Each scene shows the same named points in several views. A view is turned or mirrored, shifted and resized as a whole, has a little noise and may leave points out.
In the rows, 128 means zero.

Scene 1
View 1
j_999: [105 128 103 114 115 112 121 130 167 100 172  92 128 113 143 134 135 151
 126 168 149 124 102 127 123 103 159 101 121 106 140 160  97 110 122 101
 127 142 141 129 111 126 120 139 155 151  93 134 128 109 108  97]
j_847: [127 138 138 126 108 112 143 154 139 108 138  99 134 108 150 147 110 130
 143 116 114 111 127 143 128 115 134 113 113 113 148 167 112 116 133 155
 134 134 115 125 101 101 120 122 124 130 135 139 118  91 143 124]
j_428: [123 131 133 132 150 143  91  89 131 142 154 121 143 153  87 118 197 127
 120 148 160 133  96 126 153 140 121 127 138  99 106 127 129 166 113 100
 130 132 123 117 124 145 133 145 113 125  97 150 109 136 115 131]
j_127: [125 122 143 145 128 129 128 127 120 123 154 109 132 131 135 128 150 127
 142 119 135 132 118 131 143 124 121 124 126 116 120 159 131 153 120 131
 133 128 129 117 120 131 124 123 117 122 115 141 118 106 143 127]
j_146: [125 162 134 106 145 133  98 116 145 123 120 123 156 144 106 139 147 113
 108 132 115 101 107 141 132 134 124 125 126  93 136 127 119 129 127 147
 128 133 102 137 106 110 128 139 111 145 134 151 117 109 121 139]
j_178: [136 128 155 141 126 129 126 131 117 136 141 116 141 133 130 131 153 123
 144 105 128 127 120 135 142 135 108 126 127 117 114 153 134 154 125 146
 134 121 118 118 118 120 124 122 103 117 131 141 113 110 146 133]
j_217: [118 121 132 133 109 114 137 142 139 106 154  99 131 117 148 134 132 137
 147 129 129 125 126 131 127 108 136 107 116 116 133 169 112 123 128 133
 133 133 130 119 108 123 123 124 135 130 111 134 118  96 140 115]
j_616: [111  85 127 156  90 104 154 144 116 107 193  86 110 111 168 119 144 158
 172 140 157 157 127 121 140 102 140  99 122 132 122 190 125 139 123  96
 131 132 157  98 130 147 120 113 149 124  86 125 125 101 148 102]
j_899: [120 155 123 108 142 129 105 115 150 116 136 119 148 135 109 137 154 124
 114 144 127 110 107 136 133 130 131 116 132  97 131 133 115 134 126 132
 129 133 116 135 114 116 136 139 119 141 118 144 117 121 114 129]
j_799: [132 156 142 110 126 122 123 141 142 114 116 115 152 126 128 149 116 115
 124 107  98 100 124 145 125 130 121 126 117 102 145 149 118 122 135 169
 138 131 102 134  99  98 130 121 104 135 153 144 116  94 139 134]
j_718: [135 107 157 155 135 136 125 116  99 144 152 119 136 143 121 124 173 131
 152 110 142 143 119 132 153 137 106 130 137 119 104 152 146 176 117 125
 133 120 123 110 132 138 124 117 101 108 116 143 116 111 154 131]
j_681: [113 140 114 112 126 122 107 121 156 106 151 108 139 128 123 136 142 137
 120 153 135 118 103 132 128 117 146 113 118 104 133 144 105 123 122 116
 127 139 127 133 105 118 123 139 131 150 111 144 123 114 113 114]
j_455: [132 149 144 129 139 133 113 122 126 129 123 115 149 135 112 135 145 118
 131 117 119 115 118 140 138 137 119 124 128 104 129 139 127 142 127 149
 133 129 106 129 109 115 129 131 104 128 133 149 114 109 137 136]
j_632: [132 133 147 137  94 106 165 172 126  95 132  94 130 103 172 148  89 132
 159  95  98 113 142 144 122 106 126 112 109 120 147 187 118 113 145 173
 139 127 118 118  99  98 120 108 123 122 149 129 120  77 165 127]
View 2
j_428: [150 138 140 147 141  83 101 159 121 130 159 182 132 153 150 156 137 137
 106  85 140 106 154  94 124 127 126 122 145 117 118  75 142 119 170 191
  95  88  96 149 153 167 145 148 126  94 157 112  73 126  96 149]
j_616: [111 227 101 117  73  71  36 163  92 227 119 164 118 140 112 150  82 185
  40  21 162 135 164  92 119  96 150 121 103 126 158 109  67  87 132  88
  94 123  70 107 101 124 252  14 139 106 156 160 145 170 155 139]
j_999: [117 189  51 134 122  63  67 207 122 198 131 182  91 136 138 167 129 149
  69  81 152 158 174  69 157  66 180 141 111 136 169 126  84 107 166 156
 106 113 131 114 134 103 180  89 129  96 168 152  94 102  80 139]
j_217: [128 187  76 135 116 105  85 148 120 203 134 143 123 115 118 163 112 180
  77  86 150 140 149  99 142  89 144 139 100 131 167 137 109 127 139  98
 107 143 106 125 118 103 177  59 152 120 151 128 137 146 142 129]
j_127: [127 167 123 135 106 104  95 124 114 179 137 133 149 129 121 152 119 174
  87  76 142 112 134 114 122 124 122 118 121 116 148 105 129 126 141 107
  99 130  79 138 125 140 168  73 148 116 156 114 128 161 147 132]
j_799: [128 122  71 155 134 147 142 115 148 176 142  99 146  86 129 159 141 180
 109 149 140 136 128 128 164  92 120 160  94 116 174 158 169 167 132  92
 116 170 127 151 125  88 102 110 156 148 156  72 139 136 129 114]
j_146: [137 103 102 161 156 124 141 126 143 139 157 129 143 112 147 157 152 149
 110 138 145 132 139 119 156 105 121 138 124 110 144 121 173 159 152 161
 106 139 124 157 150 127  92 149 138 120 162  79  86 120 110 124]
j_178: [134 140 139 137 116 123 109 103 124 166 146 125 165 115 130 153 116 188
 107  90 141 100 135 123 125 137 106 125 119 123 145 111 147 141 135  95
 101 140  88 151 131 132 149  87 149 123 157  98 135 164 165 122]
j_847: [123 163  61 142 117 126 112 128 136 209 135 112 131  98 120 162 117 187
  81 119 151 156 143 113 164  80 140 160  85 124 179 162 125 150 125  76
 111 171 123 134 116  83 149  60 158 142 152 108 150 139 141 115]
j_718: [129 164 155 128 112  96  76 127 107 155 142 144 154 143 130 156 110 179
  88  61 144  89 144 112 108 142 107 114 132 125 136  85 132 114 136 113
  95 127  65 140 130 150 187  82 146 114 145 120 121 168 151 138]
j_455: [140 130 119 150 134 132 134 118 134 154 142 130 145 109 142 153 129 170
 100 118 141 120 133 125 142 123 109 134 122 115 145 120 166 160 139 119
 104 143 109 156 144 136 115 116 141 128 154  81 116 143 136 126]
j_632: [109 181  46 138 103 146 114 108 144 234 116  88 147  76 104 154 106 208
  74 119 148 153 136 137 164  79 132 167  71 133 198 179 127 157 104  24
 122 200 124 123 105  59 158  21 166 159 147 100 195 154 162 103]
j_899: [144 137  95 159 150 105 123 147 134 146 149 154 138 120 151 158 148 151
 106 117 147 130 148 107 149 100 138 141 128 118 147 115 145 146 158 171
 109 119 121 137 152 127 113 138 137 109 155 103  85 113 100 136]
j_681: [129 161  74 146 127  92 105 173 131 172 139 166 121 128 145 169 142 151
  91  99 150 147 168  85 151  75 149 143 115 123 158 125 120 126 167 159
 109 122 120 131 143 127 149 114 135 113 156 123  95 108  96 131]
View 3
j_999: [126 166 119 135 101 132 150 122 112 169 106 123  90 128 147 137 114 110
 121 120 116 142 153 117 114 103 130 124 133 123 162 163 115 130 136 106
 169 101 146 139 101 105 118 120 137 135 157 151  79 161 105 119]
j_127: [133 134 136 146 120 123 138 137 120 112 120 134 124 145 128 142 124 119
 132 127 131 127 113 117 110 120 128 131 121 134 133 144 117 143 111 135
 143 107 120 135 100 116 111 127 128 128 135 128 110 126 138 151]
j_616: [130 188 152 148 100 119 146 147 128 125 107  98 124 147 136 154 114 109
 133 117 126 134 118 104  86 113 137 165 127  96 138 176 101 168 109 137
 179  77 146 142  90  85 101 114 143 124 161 138  98 121 104 158]
j_178: [138 120 138 148 119 114 131 129 120 100 129 141 133 142 124 144 128 123
 135 131 129 124 106 123 118 128 121 128 123 141 131 136 130 138 109 139
 128 126 115 139 113 124 112 124 120 131 126 124 115 120 144 155]
j_632: [141 153 122 158 102 122 159 123 105 100 124  87 127 127 141 152 118 102
 155 159 131 117 125 139  90 127  93 159 137 117  98 108 147 136 139 118
 152 145 140 153 124 109 106 100  98 136 159 112  80  95 143 162]
j_799: [141 111 115 152 116 119 139 109 105 114 128 134 120 122 138 136 125 112
 140 147 120 120 131 143 120 125 102 121 136 155 126 106 148 116 142 110
 124 150 122 144 129 134 118 114 101 143 128 116  89 125 147 134]
j_146: [136 103 117 146 127 119 129 112 109 129 130 159 110 132 131 133 124 121
 128 134 115 126 132 133 131 118 113  92 128 163 145 123 141 107 129 113
 117 140 117 137 115 142 126 125 112 146 119 129 102 151 145 120]
j_217: [135 156 124 147 106 123 150 126 112 126 113 108 118 136 136 143 117 110
 137 132 125 127 131 124 103 119 117 141 132 120 131 142 123 139 127 120
 159 114 133 144 109 106 107 114 122 136 154 128  89 126 125 143]
j_681: [126 137 118 137 107 128 138 116 113 156 111 137  98 128 140 135 116 117
 121 125 113 142 146 126 121 112 127 109 129 142 153 150 123 120 134 113
 140 117 131 143 105 122 121 124 131 138 137 142  88 159 120 117]
j_718: [136 125 155 145 127 114 126 142 130  89 126 150 139 155 120 147 137 131
 132 121 131 120  94 115 114 128 137 126 115 138 142 156 116 149  91 154
 132 100 109 125  96 120 113 132 131 127 124 133 129 112 140 159]
j_847: [137 161 113 153  99 124 157 124 108 122 115  91 119 124 145 142 107 105
 151 148 125 124 138 138  94 124 100 154 138 121 111 126 140 134 144 110
 159 137 141 148 118 110 113 106 108 136 160 118  79 117 132 149]
View 4
j_127: [138 115 136 143 120 105 146 114 118 138 141 132 132 111 186 131 119 125
 119 107  98 130 117 133 130 128 129 113 103 133 128 118 105 149 158 135
 148 135 152 115 103 125 112 148 129 131 115 108 132 132 152 128]
j_455: [155 128 151 128 140 128 147 141 144 158 141 117 130 129 151 135 116 143
 137 115 115 149 136 118 121 135 143 128 111 124 127 133 130 139 151 141
 131 125 163 131 118 123 126 139 111 124 150 101 112 136 129 146]
j_799: [173 139 155 122 132 144 153 121 161 177 138 126 124 134 143 147 128 142
 149 104 129 141 139 121 102 145 145 149 121 114 151 128 126 123 141 128
 111  87 165 130 133 122 130 159 114 104 159  93 129 144 109 136]
j_847: [167 145 134 125 119 118 159  85 136 160 137 138 120 131 168 160 147 138
 133  97 110 116 122 140 108 153 134 150 125 128 165 123 115 131 159 111
 123  74 151 118 133 126 128 174 128  98 120 111 146 148 111 120]
j_999: [106 164  73 143  77  72 187 116  94  98 139 117 134 127 155 167 160 122
 131 111 102  82 113 141 142 124 135 128 155 157 124 132 124 143 167 121
 161  86 116 135 127 171 136 141 114 119 105 148 148 144 121 130]
j_616: [114 136  98 142  92  56 159  68  83 105 136 151 127  97 219 138 145 115
 109 103  69  91  90 171 137 143 115 115 106 154 143 103  88 169 184 114
 169 115 121  88 103 130 102 168 144 120  58 133 161 136 178 103]
j_428: [116 123 112 153 117  99 159 172 112 120 145 108 138 129 149 135 112 132
 120 132 108 138 136 108 148 111 141 102 124 145  87 134 137 149 154 156
 163 160 139 143 101 159 124 108  97 145 140 119 115 133 141 157]
j_718: [137 100 155 138 138 108 130 124 124 152 142 129 133 102 198 108  96 135
 107 125  86 156 122 134 132 130 133  93  78 143 122 118  99 160 166 148
 151 180 161 104  93 105 101 134 129 143 115  99 118 127 175 136]
j_217: [145 141 119 130 107  96 169  92 116 131 146 137 122 118 176 152 144 124
 128  99  94 108 118 144 123 141 129 134 117 131 152 120 108 146 159 111
 143  94 137 112 119 131 118 168 130 109 105 116 141 145 142 118]
j_681: [132 147 112 134 108 109 180 151 125 131 138 105 138 143 132 156 135 139
 138 115 121 124 141 115 138 118 139 129 153 139 115 135 148 132 150 138
 146 100 137 151 120 165 143 125  93 123 146 125 126 145 110 154]
j_899: [138 126 134 143 126 119 158 151 131 141 143 111 135 123 146 137 112 139
 131 118 121 147 138 109 131 118 144 118 123 137 115 138 133 141 146 150
 140 137 156 136 113 141 130 116 101 137 157 104 115 140 136 149]
j_146: [149 140 137 131 133 133 162 157 150 157 140 109 133 144 132 146 120 144
 144 120 126 155 147 103 128 122 143 136 128 124 117 142 146 126 140 143
 129 119 156 148 124 150 143 125  94 128 170 104 113 145 111 157]
j_178: [153 114 156 129 139 122 141 125 132 161 142 129 125 118 185 124 109 132
 124 110 105 152 131 129 123 137 135 117  93 129 143 121 110 148 154 141
 138 145 157 113 105 113 111 149 126 127 131  98 121 134 152 134]
View 5
j_681: [125 106  99 130 136 109 119 131 144  89 119 145 141 140 160 110 170 131
 152 129 111 129 141 130 151 120 155 159 132 106 100  88 131 146 101 146
 109 135 130 128 115 127 100 141 112 146 105 156 115  97 117 144]
j_718: [103 115 134 162 112  95 148 134 131 102 115 124  90 188 140 101  92 156
  92 118 181 144 114 140 148 119  89 149 130 122 144 123 114 129 175 122
 195 105 122 119 122 109 151 129 151 168 126 158 134 115 106 106]
j_847: [124 137 146 124 127 136 126 146 137 121 128 157 115 155 145 120 161 119
 163 148 114 166 110 112 138 127 130 170 124 162 117 137 161 132 107 137
 130 104 123 139 128 140  99  99 114 128  95 114 181 121 112 157]
j_455: [140 140 141 140 128 106 109 124 154 101 142 132 155 142 154 113 126 147
 135 143 152 131 139 111 160 124 122 143 132 133 132 118 117 113 132 122
 149 107 109 141 130 101 133 130 136 150  96 136 148 119 127 129]
j_899: [141 129 106 135 136 102 105 129 152  95 137 132 166 131 167 108 148 137
 142 131 133 111 148 119 160 119 137 151 135 114 115  90 117 128 112 136
 120 123 117 132 123 110 115 145 126 150  86 149 117 104 124 139]
j_616: [ 72  62 116 139 111 121 186 171 104 104  64 159  27 202 134 126 152 119
 121 113 128 187  79 164 115 120 123 178 114 126 112 118 167 166 148 169
 149 122 148 107 106 151  95 119 104 161 153 160 125 107  77 149]
j_999: [111  89  81 116 140 125 136 150 129  86  89 164 108 153 160 117 183 113
 154 118 102 140 128 146 142 125 163 174 124 111  92  77 156 164  95 170
  92 138 155 114 102 144  68 145  94 143 113 158 112  97  97 166]
j_632: [118 152 185 117 114 156 141 154 131 142 124 162  82 155 130 131 159 106
 184 162 119 199  96 110 122 127 115 176 111 191 129 169 176 121 114 135
 145  89 125 147 133 145  96  84 118 115  98  99 208 131 105 154]
j_178: [105 121 150 156 109 113 143 142 136 117 115 125  90 177 134 111 110 142
 111 129 165 158 105 126 136 123  96 150 132 141 137 136 115 126 167 133
 179 103 125 122 123 112 137 120 142 158 120 138 146 116 112 116]
j_217: [107 107 128 127 122 127 144 150 130 115 105 155  91 165 140 120 161 125
 153 133 127 159 103 127 135 125 132 170 121 139 115 128 160 143 127 148
 127 116 132 128 112 143  94 121 114 141 117 141 155 113 108 150]
j_146: [152 149 124 137 134 101  96 117 164 100 154 127 183 123 164 112 139 143
 147 137 140 112 158 109 170 126 134 138 138 125 116 103 110 120 106 120
 124 114 106 142 135 107 121 140 131 144  70 138 140 107 132 131]
j_428: [123 101  84 152 134  85 114 124 147  77 123 122 154 148 166 102 132 151
 107 110 152 103 151 138 168 122 140 145 135  85 109  78 100 147 140 138
 128 135 122 120 119 102 131 158 133 170 110 174  88 101 120 123]
j_799: [148 164 160 126 131 126  99 130 155 119 153 147 156 131 153 113 149 134
 159 159 132 155 142  99 150 125 127 158 134 157 131 132 130 112 103 120
 132 105 111 146 139 122 120 115 125 135  72 109 180 123 126 139]
View 6
j_632: [105 140  90 102 160 116 121 143 148 143  67 121 162 151 121 148  99  75
  43  90 103 169  81 205 114  99  80  99 141 125 161 129 142  65 152 151
 141  59 144  73 164 118 112  99 124 103 193 160 122 143 133 113]
j_455: [100 108 129 140 127 126 100 138 153 145 140 130 171 128 118 159 145 122
  73 134 149 139 130 145 140 115 150 114 130 149 153 132 131 109 149 142
 138 120  93 130 148 123 124 138 142 143 147 159  98 110 112 162]
j_428: [137 120 158 159 112 139 113 119 109 136 161 117 132 118 109 151 136 182
 115 139 140 125 143 101 137 137 182 145 124 142 139 115 101 144 147 139
 155 161  85 147 123 131 116 138 157 166 119 158  90 137 141 166]
j_847: [113 126 117 111 139 117 127 136 136 148  91 121 155 143 116 158 110  96
  69  95 110 148  99 185 127 111 104 114 153 129 154 131 131  86 149 154
 142  93 125  94 145 127 100 112 136 129 172 156 111 142 135 124]
j_146: [105  89 138 125  97 116 106 148 151 159 144 134 164 124 109 171 166 121
  89 129 142 119 137 152 144 126 151 122 154 158 153 144 104 111 137 145
 136 139  92 137 137 131 111 132 142 158 139 150  74 116 118 174]
j_799: [ 91 109 120 111 122 116 108 151 160 157 115 137 180 136 119 164 149  88
  64 114 131 135 105 182 140 116 114 111 158 147 159 148 125  89 147 154
 130 111 108 110 150 129 109 122 135 135 165 148  91 118 114 158]
j_681: [142 118 158 115 112 126 131 128 107 140 118 119 123 126 113 158 114 142
 113 111 105 123 114 142 132 137 129 143 145 137 149 129  98 130 133 147
 142 136 100 118 126 140  83 133 152 157 144 155  92 161 146 154]
j_718: [110 142 121 184 161 157 106 111 125 123 145 107 162 129 112 130 110 163
  74 138 163 175 145 115 127  88 189 123  81 134 139  82 151 126 178 131
 170 119 102 131 169 119 148 130 142 135 149 180 130 109 136 139]
j_899: [122 111 150 129 103 124 115 134 123 151 143 128 144 124 109 156 147 142
 105 122 125 126 128 134 139 137 150 129 148 150 154 135 100 124 138 149
 135 149  93 136 127 137 101 136 148 160 138 156  80 139 128 167]
j_127: [121 135 128 151 153 140 111 122 124 132 127 109 146 135 111 139 103 151
  79 121 134 160 122 134 125 102 155 127 106 124 145 102 128 118 161 141
 156 116 108 116 152 122 123 125 143 136 157 168 123 136 146 135]

In a view up to two points have been moved. Name them for each view, in the order of its rows, or write -.
view 1 -> j_428
view 2 -> j_718
view 3 -> j_847
view 4 -> j_681, j_899
view 5 -> j_178
view 6 -> -

Scene 2
View 1
j_394: [123 142 126 137 123 148 146 129 140 141 145 146 113 151 116 142  96 105
 104 131 146 135 126 140 115 149 133 133 147 107 129 116 128 144 152 100
 137 149 132 121 116 153 114 136 118 132 110 117 128 126 143 121]
j_526: [114 130 127 132 122 133 119 132 125 139 134 117 119 137 116 131 123 104
 115 128 126 135 126 135 126 141 131 124 142 116 132 130 130 132 136 131
 131 116 128 113 131 142 126 129 111 126 113 125 129 119 142 114]
j_442: [107 135 131 128 121 125 112 134 122 128 121  93 136 106 111 115 137 115
 129 122 101 133 129 134 134 145 144 123 139 123 128 136 128 110 127 154
 121  89 113 107 145 142 132 119 111 127 117 126 125 116 151 124]
j_840: [126 129 118 139 128 142 141 125 139 148 153 161  96 178 119 149  95 100
  95 136 160 132 127 137 112 142 120 133 143 104 133 113 127 161 154  90
 143 164 142 125 108 151 115 148 120 132 102 119 134 136 129 111]
j_100: [118 123 118 129 120 135 126 137 114 136 154 126 106 164 122 135 108 100
 102 126 146 147 110 133 102 138 126 121 140 110 153 114 135 139 139 117
 137 140 133 118 120 142 124 131  99 122 115 124 129 107 140 114]
j_724: [115 133 123 137 130 135 122 124 138 145 132 136 110 142 113 136 123 107
 110 135 131 123 136 134 133 141 126 132 140 115 119 134 124 144 146 121
 138 124 131 116 125 143 121 138 123 133 101 121 131 135 135 113]
j_798: [123 130 120 133 122 143 138 131 130 145 155 145 107 166 119 140  96 103
  98 130 152 138 117 137 105 144 126 127 143 105 138 112 130 149 146 101
 140 153 136 121 115 149 118 136 110 127 109 120 131 119 136 115]
j_231: [112 131 126 130 118 132 124 138 113 134 143 110 119 141 118 129 116 106
 113 123 131 146 115 132 114 141 137 122 140 112 147 119 134 127 135 131
 131 122 126 115 132 143 127 123 101 124 119 127 124 105 145 121]
j_246: [111 129 122 134 127 131 116 130 129 142 129 129 106 144 113 132 129 103
 110 131 126 123 130 130 133 137 123 129 138 119 122 135 129 139 140 131
 134 120 132 117 129 142 124 140 115 132 105 124 133 129 132 113]
j_717: [109 143 133 130 119 131 125 137 120 127 124  90 142 104 113 115 129 120
 130 122 104 139 127 135 130 145 151 123 138 118 131 133 131 104 128 146
 120  98 113 106 147 143 130 114 110 126 123 126 123 102 157 130]
j_180: [112 133 126 127 119 136 129 136 119 133 139 111 123 136 115 129 116 108
 115 120 128 144 117 135 115 144 139 124 140 113 142 123 132 128 132 127
 130 121 126 113 130 146 126 122 105 123 118 123 127 108 149 121]
j_15: [110 122 124 131 127 124 104 129 126 144 130 124 106 145 114 130 137 102
 112 132 123 123 129 129 132 132 123 123 135 123 126 140 126 141 134 139
 136 110 130 119 127 134 130 141 115 128 106 127 132 131 133 108]
View 2
j_840: [175 149 224  94  77 173  84 143 195 131 104 147 153 146 144  76 115 134
  92 128 131 172 188 172 106 230  84 144 139 113 125 168 124 111  44  83
  60 128 134 157 123 128 114 130  87  96 177 154 106 106 183 130]
j_798: [168 149 197 113  88 166  96 139 176 128  93 144 142 143 140  93 135 139
  99 128 134 161 175 150 107 205  94 138 150 105 137 166 118 125  64  98
  64 142 132 153 119 126 104 143 106 108 161 142 101 123 176 137]
j_717: [124 148 103 139 127 128 159 127  71 145  97 126 121 149 127 137 162 145
 129 137 148  92 107  98 143  86 161 111 127 113 152 142 134 150 116 163
 121 158 101 161 120 168 127 158 179 157 122 150 119 153 106 161]
j_180: [145 143 141 136 110 153 124 127 127 133  93 136 127 138 132 121 152 145
 115 128 147 118 134 114 127 147 130 124 145 104 151 161 122 146  94 131
  98 159 116 157 112 148 116 156 144 141 133 142  99 149 144 139]
j_442: [117 142  96 134 122 130 148 137  66 145 100 116 125 149 115 127 152 139
 126 148 152  84  95 114 143  88 163 103 108 116 159 143 134 143 120 147
 141 149  99 157 124 189 135 153 176 168 119 156 121 146 118 135]
j_394: [162 150 183  94  90 162 117 145 151 137  95 135 139 156 136  90 124 131
  99 132 140 147 164 156 121 179 113 133 132 122 128 149 133 112  64 105
  87 131 123 160 127 147 118 140 120 107 164 161 122 119 153 147]
j_100: [156 143 172 152  99 166  98 133 165 123  93 145 140 130 137 109 152 153
 113 126 149 141 160 124 110 187 103 135 152  93 154 180 113 145  86 110
  79 159 127 153 114 138 109 146 114 135 139 134  90 134 179 121]
j_526: [143 147 141 129 100 154 113 138 123 138 102 128 138 145 121 107 136 139
 114 141 151 118 133 131 127 150 129 117 121 104 148 160 129 135  91 117
 109 143 115 156 118 173 125 138 139 144 141 155 110 129 147 121]
j_246: [142 143 154 110  88 156  98 147 132 139 114 117 148 149 114  98 129 131
 106 147 147 123 138 148 120 166 129 115 104 114 146 155 137 128  85 106
 116 131 115 145 120 192 131 137 137 133 153 165 119 121 154 104]
View 3
j_246: [131 168 118 128 133 101 143 124 119 118 155 108 128 125 136 125 128 130
 128 119 103 122 106 134 128 117 119 115 119 131 130 135 170 134 152 121
 124 148 105 121 108 121 145 138 102 126 100 147 144 133 123 135]
j_840: [136 194 108 129 103 123 147 142 105 146 120  69 133  70 135 101 156  99
 156 128 126 125  68 126 135 129 112 135  75 131 117  96 155 110 122 172
 134 164 102 139 106 103 168 160  84 124  93 174 169 136 105 150]
j_798: [138 176 113 137 110 130 137 138 111 142 124  93 135  85 131 104 148 109
 151 119 121 131  82 119 132 122 119 125  90 134 112  96 147 107 120 155
 140 170 114 134 107 107 170 152 102 122  90 166 150 131 111 140]
j_442: [140 128 128 139 134 123 127 117 135 106 152 166 129 151 131 124 113 154
 109 105 102 123 138 116 120 105 135 104 134 132 128 139 166 141 153  84
 141 154 124 120 113 137 139 132 119 108 111 119 104 124 122 122]
j_231: [139 143 125 142 131 132 120 123 133 127 138 143 123 127 140 113 129 133
 127 108 108 138 115 109 124 106 124 103 120 146 114 116 145 115 129 119
 143 166 135 123 106 115 153 134 124 111  92 144 122 114 131 118]
j_100: [134 162 120 136 129 131 118 130 124 136 129 113 120 110 143 108 137 116
 143 108 119 146  97 112 131 114 114 107 103 145 115 102 136 103 117 145
 140 174 132 125 102 105 161 141 119 120  79 167 135 117 125 128]
j_724: [138 174 114 128 125 106 151 126 114 122 147 106 133 116 131 118 133 130
 134 123 109 117  99 133 126 118 120 124 109 127 129 131 173 136 152 129
 125 146 101 132 112 126 146 143  96 121 104 148 143 139 117 140]
j_526: [137 151 125 138 135 112 136 123 128 118 146 129 126 128 136 118 126 134
 128 112 104 129 114 119 127 107 122 111 122 134 130 127 162 126 144 115
 134 156 121 119 107 121 146 136 113 120  97 143 130 132 125 130]
j_394: [140 173 111 139 106 124 145 132 113 132 130 101 141  95 127 107 143 123
 143 123 117 118  88 122 127 122 120 130  96 127 119 113 163 131 142 138
 135 156 105 141 115 122 156 153  91 117 109 147 147 140 106 144]
j_717: [143 116 133 142 134 137 125 119 140 104 149 183 136 155 132 114 110 156
 103 103 101 122 143 108 121  98 139  98 139 133 128 140 159 141 149  74
 147 160 131 125 119 134 143 136 118 101 121 114  90 120 123 115]
j_180: [132 141 119 140 129 134 122 124 131 121 139 143 130 123 137 112 127 134
 124 106 109 131 113 110 127 107 132 108 118 141 121 116 146 121 128 118
 144 165 128 125 111 119 153 138 122 110  99 140 117 118 123 126]
j_15: [129 169 124 122 149  87 139 122 120 116 165 110 118 133 136 130 128 137
 126 115 101 130 108 142 126 113 120 112 126 132 139 139 177 136 153 117
 123 147 104 113 106 123 142 132 111 129  91 144 144 133 131 132]
View 4
j_724: [102 140  77 130 133 107 127 134 150 101 134 139 123 133 142 132 189  98
  95 146 122 109 135 121 111 126 153 153 165 126 110 113 108 159 104 114
 150 154 164 138 122 135 119 144 144 124 111  92 169 163 140  91]
j_717: [118 134 142 147 132 158 146 117 120 122 142 162 141 174 115  96  87 120
 137 192 154 127 128 146 140 142 155 130 135 112 142 148 128 139  92 145
  97 138 133 147 140 121 118 133 130 128 161 138  90 166 128 141]
j_394: [101 135  69 123 131 110 108 143 159  79 145 131 141 129 129 132 200  99
 106 149 112 125 139 118 111 134 122 138 170 129 119 133 100 139 117 133
 147 173 159 121 112 126 113 151 152 134  95  82 178 180 151  85]
j_100: [118 155  69 112 111 141  70 153 156 107 162 102 153 177 109 114 168 114
 101 142 109 119 123 107 150 120 132 127 193 116 129 171 107 147 110 165
 145 166 153 122 112 139 127 150 123 147  88 115 181 145 162  77]
j_231: [121 150  98 126 120 148  96 138 144 116 154 119 152 179 110 110 134 120
 112 159 130 122 124 119 152 128 144 127 171 111 135 168 119 145  98 158
 122 158 145 135 126 129 122 143 125 137 116 131 143 151 150 100]
j_15: [108 141  87 131 127 122 131 136 139 127 136 133 102 166 149 129 161 114
 100 137 129  91 127 118 123 116 174 157 167 122 125 116 119 168  96 111
 144 132 170 151 132 144 124 138 136 110 121 112 161 133 144  86]
j_246: [106 142  85 125 128 114 132 135 139 123 132 137  98 164 143 132 168 110
  91 134 129  92 122 117 118 113 176 166 168 126 115 104 118 172  93 107
 151 128 173 151 129 145 119 143 135 110 121 106 162 135 144  84]
j_442: [118 135 142 152 137 150 154 113 122 135 133 161 122 178 127 102  92 116
 125 174 161 111 124 143 132 135 170 139 136 116 138 127 131 150  84 126
 106 123 147 155 149 129 122 127 133 114 163 141  98 154 121 132]
j_180: [119 142 101 133 120 147 103 134 144 112 148 127 150 175 115 108 136 120
 119 163 131 123 126 126 138 129 141 129 172 118 135 157 112 143 103 152
 124 155 140 132 127 128 121 143 132 138 120 122 139 159 148  98]

In a view up to two points have been moved. Name them for each view, in the order of its rows, or write -.
view 1 -> j_394
view 2 -> -
view 3 -> j_442
view 4 -> j_246
